Each row is a point on a landscape with many valleys, with its height.
A ball rolls from a point to the lowest of its 2 nearest points, and stops where none of them is lower. Distance is the straight distance between rows; heights are no part of it.
Bes: [ 98 114  94 102  72  61 143 157 127 118 136  94 150 158  44 129 111 170
 130 132 135  96 166 134 135 136 109 101 127]  h=7.65
Soza: [123 147 139 149 141 123 142  79 132 106  96 122 176 147 124 141  82 197
  78 133 140 136 139 117 125  50 129  97 126]  h=2.98
Panut: [144 123 144 180 118  66 176 159  81  99 104 135 171 140 111  34  72 134
 123 140  89 164 172 126 128 183 132 104 154]  h=6.14
lemaf: [108 166 166 147 121 118 142 121  86 115 125 135 146 122 126 134 124 153
 148  88 122 104 127 142 117 138 128 108 108]  h=3.83
zogo: [135 122  72 128 137 145 170 122 172 139  87 137 113 128 120 122 138 105
 108 160 122 126  57 189 145  68 175 136 148]  h=5.49
beket: [111 137 148 176 131 128  99  92 102 161 174  85 133 125 106  85 141  89
  98  89 116 173 163 155  98 134 140 144 131]  h=3.08
sur: [ 97 181  78 152  87 148  81 119 106 122 132  96 201 149 138 169 152 133
 110 146 164 137 102 173 118 134 112 141 139]  h=3.02
bigev: [104 128 135 100 114 124  74 101  99 134 106 111 119 155  99  79 101  61
 135 135 150 154 126 165 121 152 147  64  97]  h=2.21
mek: [154  94 133 123 145 148 129 148 151 150 135 133  82 135 136 141 149  96
 141 116 114 112 125 100 136 123 145 171 123]  h=3.73
faz: [111 173 148 161 110 190 120 107 124  93 122 122 125 120 166 146 138  90
 125 144  81 114  85 136 123 112 152  87 115]  h=4.21
Kud: [153 123 114 101 175  99 123 152 201 120 144 144 117 131  97 150 125 181
 146 162 118 183 170 141 122 156 139 147 104]  h=2.84
savu: [ 88 104 140 108 183 111 109  98 126 110 132 172  78 114  75 110  82 170
 144  99 146 134 124 104 148 144 113 105 116]  h=2.22
duzef: [127 131 131 136 113 163  73 138  71 173 168  82 121 128 171 166 166  58
 121 103 176 107  94 144 126 129 142 182 116]  h=3.69
bozub: [124 137 110  73  91 153  78 100 128 140 114  99 121 140 140 139 107  88
 119 154 184  90  87 179 134 108 115 101 121]  h=4.94
Puv: [155 119 112  42  61 145  84 131 164 152 104 107 107 160 134 167 131  79
 155 172 165  69 120 127 136  95 133 119 100]  h=4.65
Subuz: [148 141 116 123 170 166  79 110 152  98 156 115  77 109 127 146 111 112
 115 155 133 177 110 160  94 162 124 128 133]  h=4.46
lasik: [204 131  98  94 150 135 161 141 193 139 106 132  89 140 115  86 118 135
 105 158 157 141  89 194 133  72 164 122 138]  h=5.26
donol: [ 70 188  78 119 111 112  84 106  99 114 124 116 196 125 122 159 120 155
 128 158 160 131 109 120 126 169 108 100 149]  h=2.49
dezol: [167 102 133 146  95 100 207 148 141 176 103 129 175 156 139  90 129 169
 108 130 142 108 129 131 147  68 139 150 123]  h=4.47
vub: [238 172 148 144 137 169 167 195 127 120 102 131 140 151 160 130 143 119
 123 131 155 102 131 118 108 138 137 165 127]  h=5.16
kes: [ 62  95 143 148 105 109 158 107 146 168 133 133 124 106 135 152 187 140
  95  81  71 123 122 146 141  66 129 127 114]  h=4.53
bavin: [184 113 121  80 159 166  99 160 148 134 142 109  71 116 219 146 132  85
 154 197 132 116 115 127 160 128 131 198 165]  h=3.56
nalo: [224 189 151 142 156 119 195 193 141 122  88 154 131 152 113  86 124 157
 125 139 147 109 158 145  86 109 155 134 114]  h=5.38
veba: [155 164 134 139 149 167 125  96 126 127 101 105 150 161 170 161 113 147
  90 144 166 124 118 106 113  56 166 112  90]  h=3.31
babob: [107 107 115  99 141 140  53  88 124 162 161 142 109 101 112 166 138 145
 127 133 152 163 130 113 142 125  85 158 141]  h=5.46
Vete: [118 130 122 131 139  72 143 144  77 132 127 121 159 154 102  66  79 176
 134 113 135 164 154 144 136 189 113 141 157]  h=5.98
meraz: [154 116 139 161 194 169 117 125 174 107 145 131 110 105 115 132 123 132
 114 110 109 168 121 101  96 118 155 147 117]  h=4.12
donok: [153 115 136 125 119 140  95  81 107 169  92  98 129 172 133  72  80  76
  97 127 160 140 139 152 136  91 163  89  93]  h=3.12
fele: [ 61  73 122 118 122  98 179 154 153 146 120 175 135 118 129 177 170 173
 119  96  84 125 139  78 141 127  79 146 141]  h=6.57
Kar: [182 161 167 196 135 199 144 125 124  71 115 109 134  84 183 106 121  76
  70 147 100 140  83  76 112  91 163 116 176]  h=4.74
teka: [212 188 156 175 156 175 155 167 125  94  99 118 148 127 171 100 123 122
  76 129 126 151 103 128  91 100 150 160 150]  h=4.97
Lizet: [139 131 166 185 114 104 123 101 110 140 146  96 169 134  96  75  87 113
  78  87 129 161 161 130  84  96 146 108 133]  h=2.50
Didez: [ 90 133 153 161 114 140  98 114 126 168 189  97  88  96 139 133 183  97
 137  98  82 155 159 177  97 130 131 151 100]  h=3.54
Lera: [112 148 102 146 100 150 164 152 182 124 112 146 115 102 110 164 173  92
 115 121 103 100  71 190 113  83 162 115 130]  h=5.67
Zek: [ 80 129  81 119 147 114 122 128 149 100 139 144 136 117 136 176 137 188
 147 149 100 169 132 104 143 178  66 138 145]  h=6.74
rolis: [111 130 158 134  98 167  89  89  77 160 153 118 137 112 168 163 139 127
 132 111 165  82 138  38 150  91  98 134 139]  h=1.98
pum: [167 143 129  85 127 106 157 165 232 115 145 140 106 123 134 131 137 155
 161 178  80 155 183 166 113 172  96 129 136]  h=2.25
ged: [185 111 154 139 131 135 218 160 173 116 102 152 146 119 154  87 108 146
  99 134 107 117 122  85 133  67 144 127 150]  h=4.76
liraz: [ 60 115  77 117 156  73 106 134 117 120 125 159 109 131  61 169 147 118
 172 117 102 151 112 132 115 168 144 132  95]  h=7.14
fer: [114 122 181 101 148  93 104  96 100 124 154 147 118 118  69  83  70 151
 121  74 162 129 186 109 108 148 112  85 135]  h=3.15
Bukit: [ 34 152 117 109  75  72 167 171  84 101 139 138 143 125  77 151 155 167
 158 114  82  85 139 104 139 176 115  75 129]  h=7.36
dogug: [163 139  86  83 100 109 118 163 182 131 124 122 126 109 138 153 157 103
 186 177  89 125 140 165 122 171 113 165 142]  h=2.83
sez: [142 164 173 151 149 145 133 137 102 107 154 147 121  80 163 110 141 129
 145  83 118 114 129 125 110 161 100 150 132]  h=4.18
Varuv: [ 77 105 146 156  93 150 108  81 105 151 146 133 108  98 110 154 175 104
 101  70 128 105  94 123 131  69 139 121 130]  h=4.30
Fega: [124 109 158  99 163 162  95 137 118 142 157 114  65 123 228 180 111 114
 160 166 169  87 129  75 173 136 109 164 165]  h=3.59
Neso: [ 73  95 119 151 144  98 191 148 101 104 105 184 155 122  80 151 159 159
 135  91  75 106 123  68 122 138 136 131 112]  h=6.46
kos: [ 91 113 129 145 108 145 112 120  85 135 119 140 121 120 101  75 131  59
 134  90 110 112  99 151 107 148 161  94 127]  h=3.14
Zofa: [ 86 160  96 182 148 109 146 120 125 105 108 119 167 139 134 169 158 147
 109 134  79 185 151 139 110 144 143 135  98]  h=6.91
fes: [163 159 133  89 141 144  99 138 156  86 123 113 101 129 146 124  96 115
 156 155 139 143 128 182 113 195 110 115 122]  h=4.70
vilol: [123 112 117  95 180 113 139 110 153  97 108 151 103 135  87  97  48 169
 124 148 155 139 109 154 132 126 128  86 145]  h=0.74
Zop: [ 78 160 136 149  65 110 123 101 115 140 157 107 178 132 142 146 152 148
 130 115 121 111 132 177 122 123 118  98 123]  h=3.46
pebat: [176 106 150  72 110 134 114 121 127 181  96 120 124 174 140 138 121 123
 144 128 188  73 147 103 147  94 124 125  84]  h=4.31
Lep: [117 151 125 153 135 193  83  73  82 137 123  95 147 151 173 165 123  95
  88 144 169 133  95  91 129  90 147 117 116]  h=2.78
tonu: [143  99 164  96 125 175  71 130 107 134 144 131  98 130 161 171 128  94
 146 106 166  98 162  31 136 143  79 117 119]  h=2.64
Budev: [138 129 131 170 114 164  98 111  56 157 148  86 152 174 171 125 145  68
 104 133 150 103 113  86 140 110 159 152 117]  h=3.28
vus: [186 112 170 130 154 110 192 189 144 109 116 158 118 131  81  70  90 149
 111  88 129 113 152 139  99 150 148 132 127]  h=5.62
kosir: [153 138 154 145 120 187 151 111 126  93 105 129 125 116 203 120 124 112
 117 160  98  97 103  87 155  97 147 106 147]  h=4.49
tumu: [166 106 151 118 129  81 150 165 145 133 145 133 145 129  92  95 108 177
 136 104 156 139 180 130 110 173  90 148 145]  h=5.81
vipi: [119  82 132 103  59  95 149 142 134 120 121 163 149 133  82 118 117 143
 168 110 129  77 151  82 140 145 107 105 123]  h=7.55
bupo: [118 108 130 150 111 143 107 114  77 175 155 107 125  96 117 120 165  83
 110  69 173 105  89 159 131 104 117 162 152]  h=4.00
derez: [ 62 118 104 122 111  98 176 138 156 103 103 159 164 144 128 179 147 204
 127 162  78 122 140  83 144 133  87 117 154]  h=6.65
paz: [134 103 137 158 123 146 120 118 105  80  90 140 122 108  86  71  79  71
 119 112 125 121  96 105 105 137 168  73 122]  h=3.75
lege: [127 168  87  89 118 118 107 110 117 125  94 129 111 145 127 154 148  91
 143 159 157 107  62 200 146 111 161 118  86]  h=5.21
diz: [119  67 108 100 129 108  97 100 163 139 170 111  95  99  72 106 106 132
 123 130 140 166 145 145 141 134  85 139 166]  h=5.25
suv: [213 122 114 125 156 182 173 165 186 138 117 158  94 126 148  81 127 116
 100 163 125 127 115 112 127  59 164 123 160]  h=5.00
suvi: [175 127 121 111 124  85 145 116 118 162  97 119 138 186 109 113 108 129
 125 127 167 125 158 165 128 102 154 109  59]  h=3.82
Pabe: [106 174 142 146 122 163 103 115 144 124 174 120  82 115 195 168 178 101
 143 137  66 149 142 169 113 134 140 114  93]  h=3.86
safu: [ 96 139 138 144 160  88 130  96 127  77 107 119 149 134  87 114  37 192
  96 146 134 176 137 121 127 105 140  83 133]  h=2.20
gozi: [168 146 158  97 152 157 110 148 137 125 161 123  97  96 181 126 135 139
 155 127 154 126 139 158 128 170  70 151 139]  h=4.44
mup: [111 118 140 167 122  61 212 171  88  86 110 138 155 122  84  86 126 165
 106 107  71 116 156 102 116 151 145 112 140]  h=6.31
nefot: [113 160 111 163 161 150  99 107 140  92 134 127 158 130 166 183 146 144
 143 163  95 186 138 101 130 164 113 122 103]  h=6.83
makuz: [115  73 138 143 168 114 143 128 156 124 181 132  92  93  69  71 108 132
  99  91 105 177 124 144 127 157 130 144 157]  h=5.01
zum: [140 102 201 153 126 111 134 123 123 136 140 119 133 124  91  53  84 129
 119  58 130 137 192 126 115 120 123  95 130]  h=3.13
ros: [ 43 153  97 118 116  79 116 127 111  94 148 164 114  92  69 149 140 147
 160 101 124 104 118 150 135 207 117 101 119]  h=7.25
vir: [105 116 100 148 193  84 161 134 117 115 118 166 133 138 116 145 160 153
 163 140  69 178 130 124 141 170 151 156  82]  h=7.02
rala: [ 71 152  69 106 132  97  73  95  68 150 116 129 162 126 121 132 135 138
 144 144 193 162 105 104 175 166  94 137 158]  h=3.09
pezif: [125  91 128  92 160 119 109 150 170 134 140 165  64 100 126 152 136 134
 183 131 108 156 140 120 131 153 127 158 103]  h=3.33
zafu: [ 74 127 113 110  41  97 137 153 100 125 126 144 159 122  88 118 160 110
 193 123 120  56 116 145 145 167 120  97 117]  h=7.46
dafeb: [160 121  97  84 107 150 115 145 168 134 113 116 118 125 199 173 164 128
 179 183 114 118 136 106 154 155  98 183 134]  h=3.22
kipob: [155  88 108 140 113 142 136 116 133 165 153  88 166 138 173 119 133 144
 117 145 145 136 144  95 150 112  87 178 156]  h=3.91
Maguf: [153  99 161 112 171 160  83 162 106 135 146 125  99 175 176 182 136  72
 160 143 174  75 158  43 150 130 135 157 110]  h=3.16
Tos: [107  75 146 142 121 113 174 121 150 165 150 130 114 104 107  93 150 116
 116  86  69 130 141 156 123 103 122 134 165]  h=4.75
ser: [114 169  92 112 110 126 127 136 157  91 100 137 150 129  91 170 157 136
 150 148 131 101  84 196 104 147 133 120 121]  h=5.47
Voke: [144 116  91 103 113 123  93 102  76 170 103 117 160 148 168 126 126 131
 134 143 176 129 103  99 173 132 112 163 152]  h=3.57
gafu: [148 113 119 145 135 130 175 124 143 174 138 126 122 132 179 117 134 161
  99 136 109 145 126 142 155  63 139 181 149]  h=4.19

For each start below, name the point where the ball stops.
mup | Lizet
liraz | Lizet
teka | Lizet
lege | bigev
diz | Lep
Subuz | pum
zogo | donol
fes | donol

Call two points neighbours if one is among the 2 nearest of the other. Go from one point of each pair to the other, from neighbour to neighbour, staying as low as possible. Name the highest point that can't be avoided.
pum and bigev | Lera
Lep and Lizet | veba
rolis and pum | Fega
donol and rolis | fes
Lizet and vilol | fer
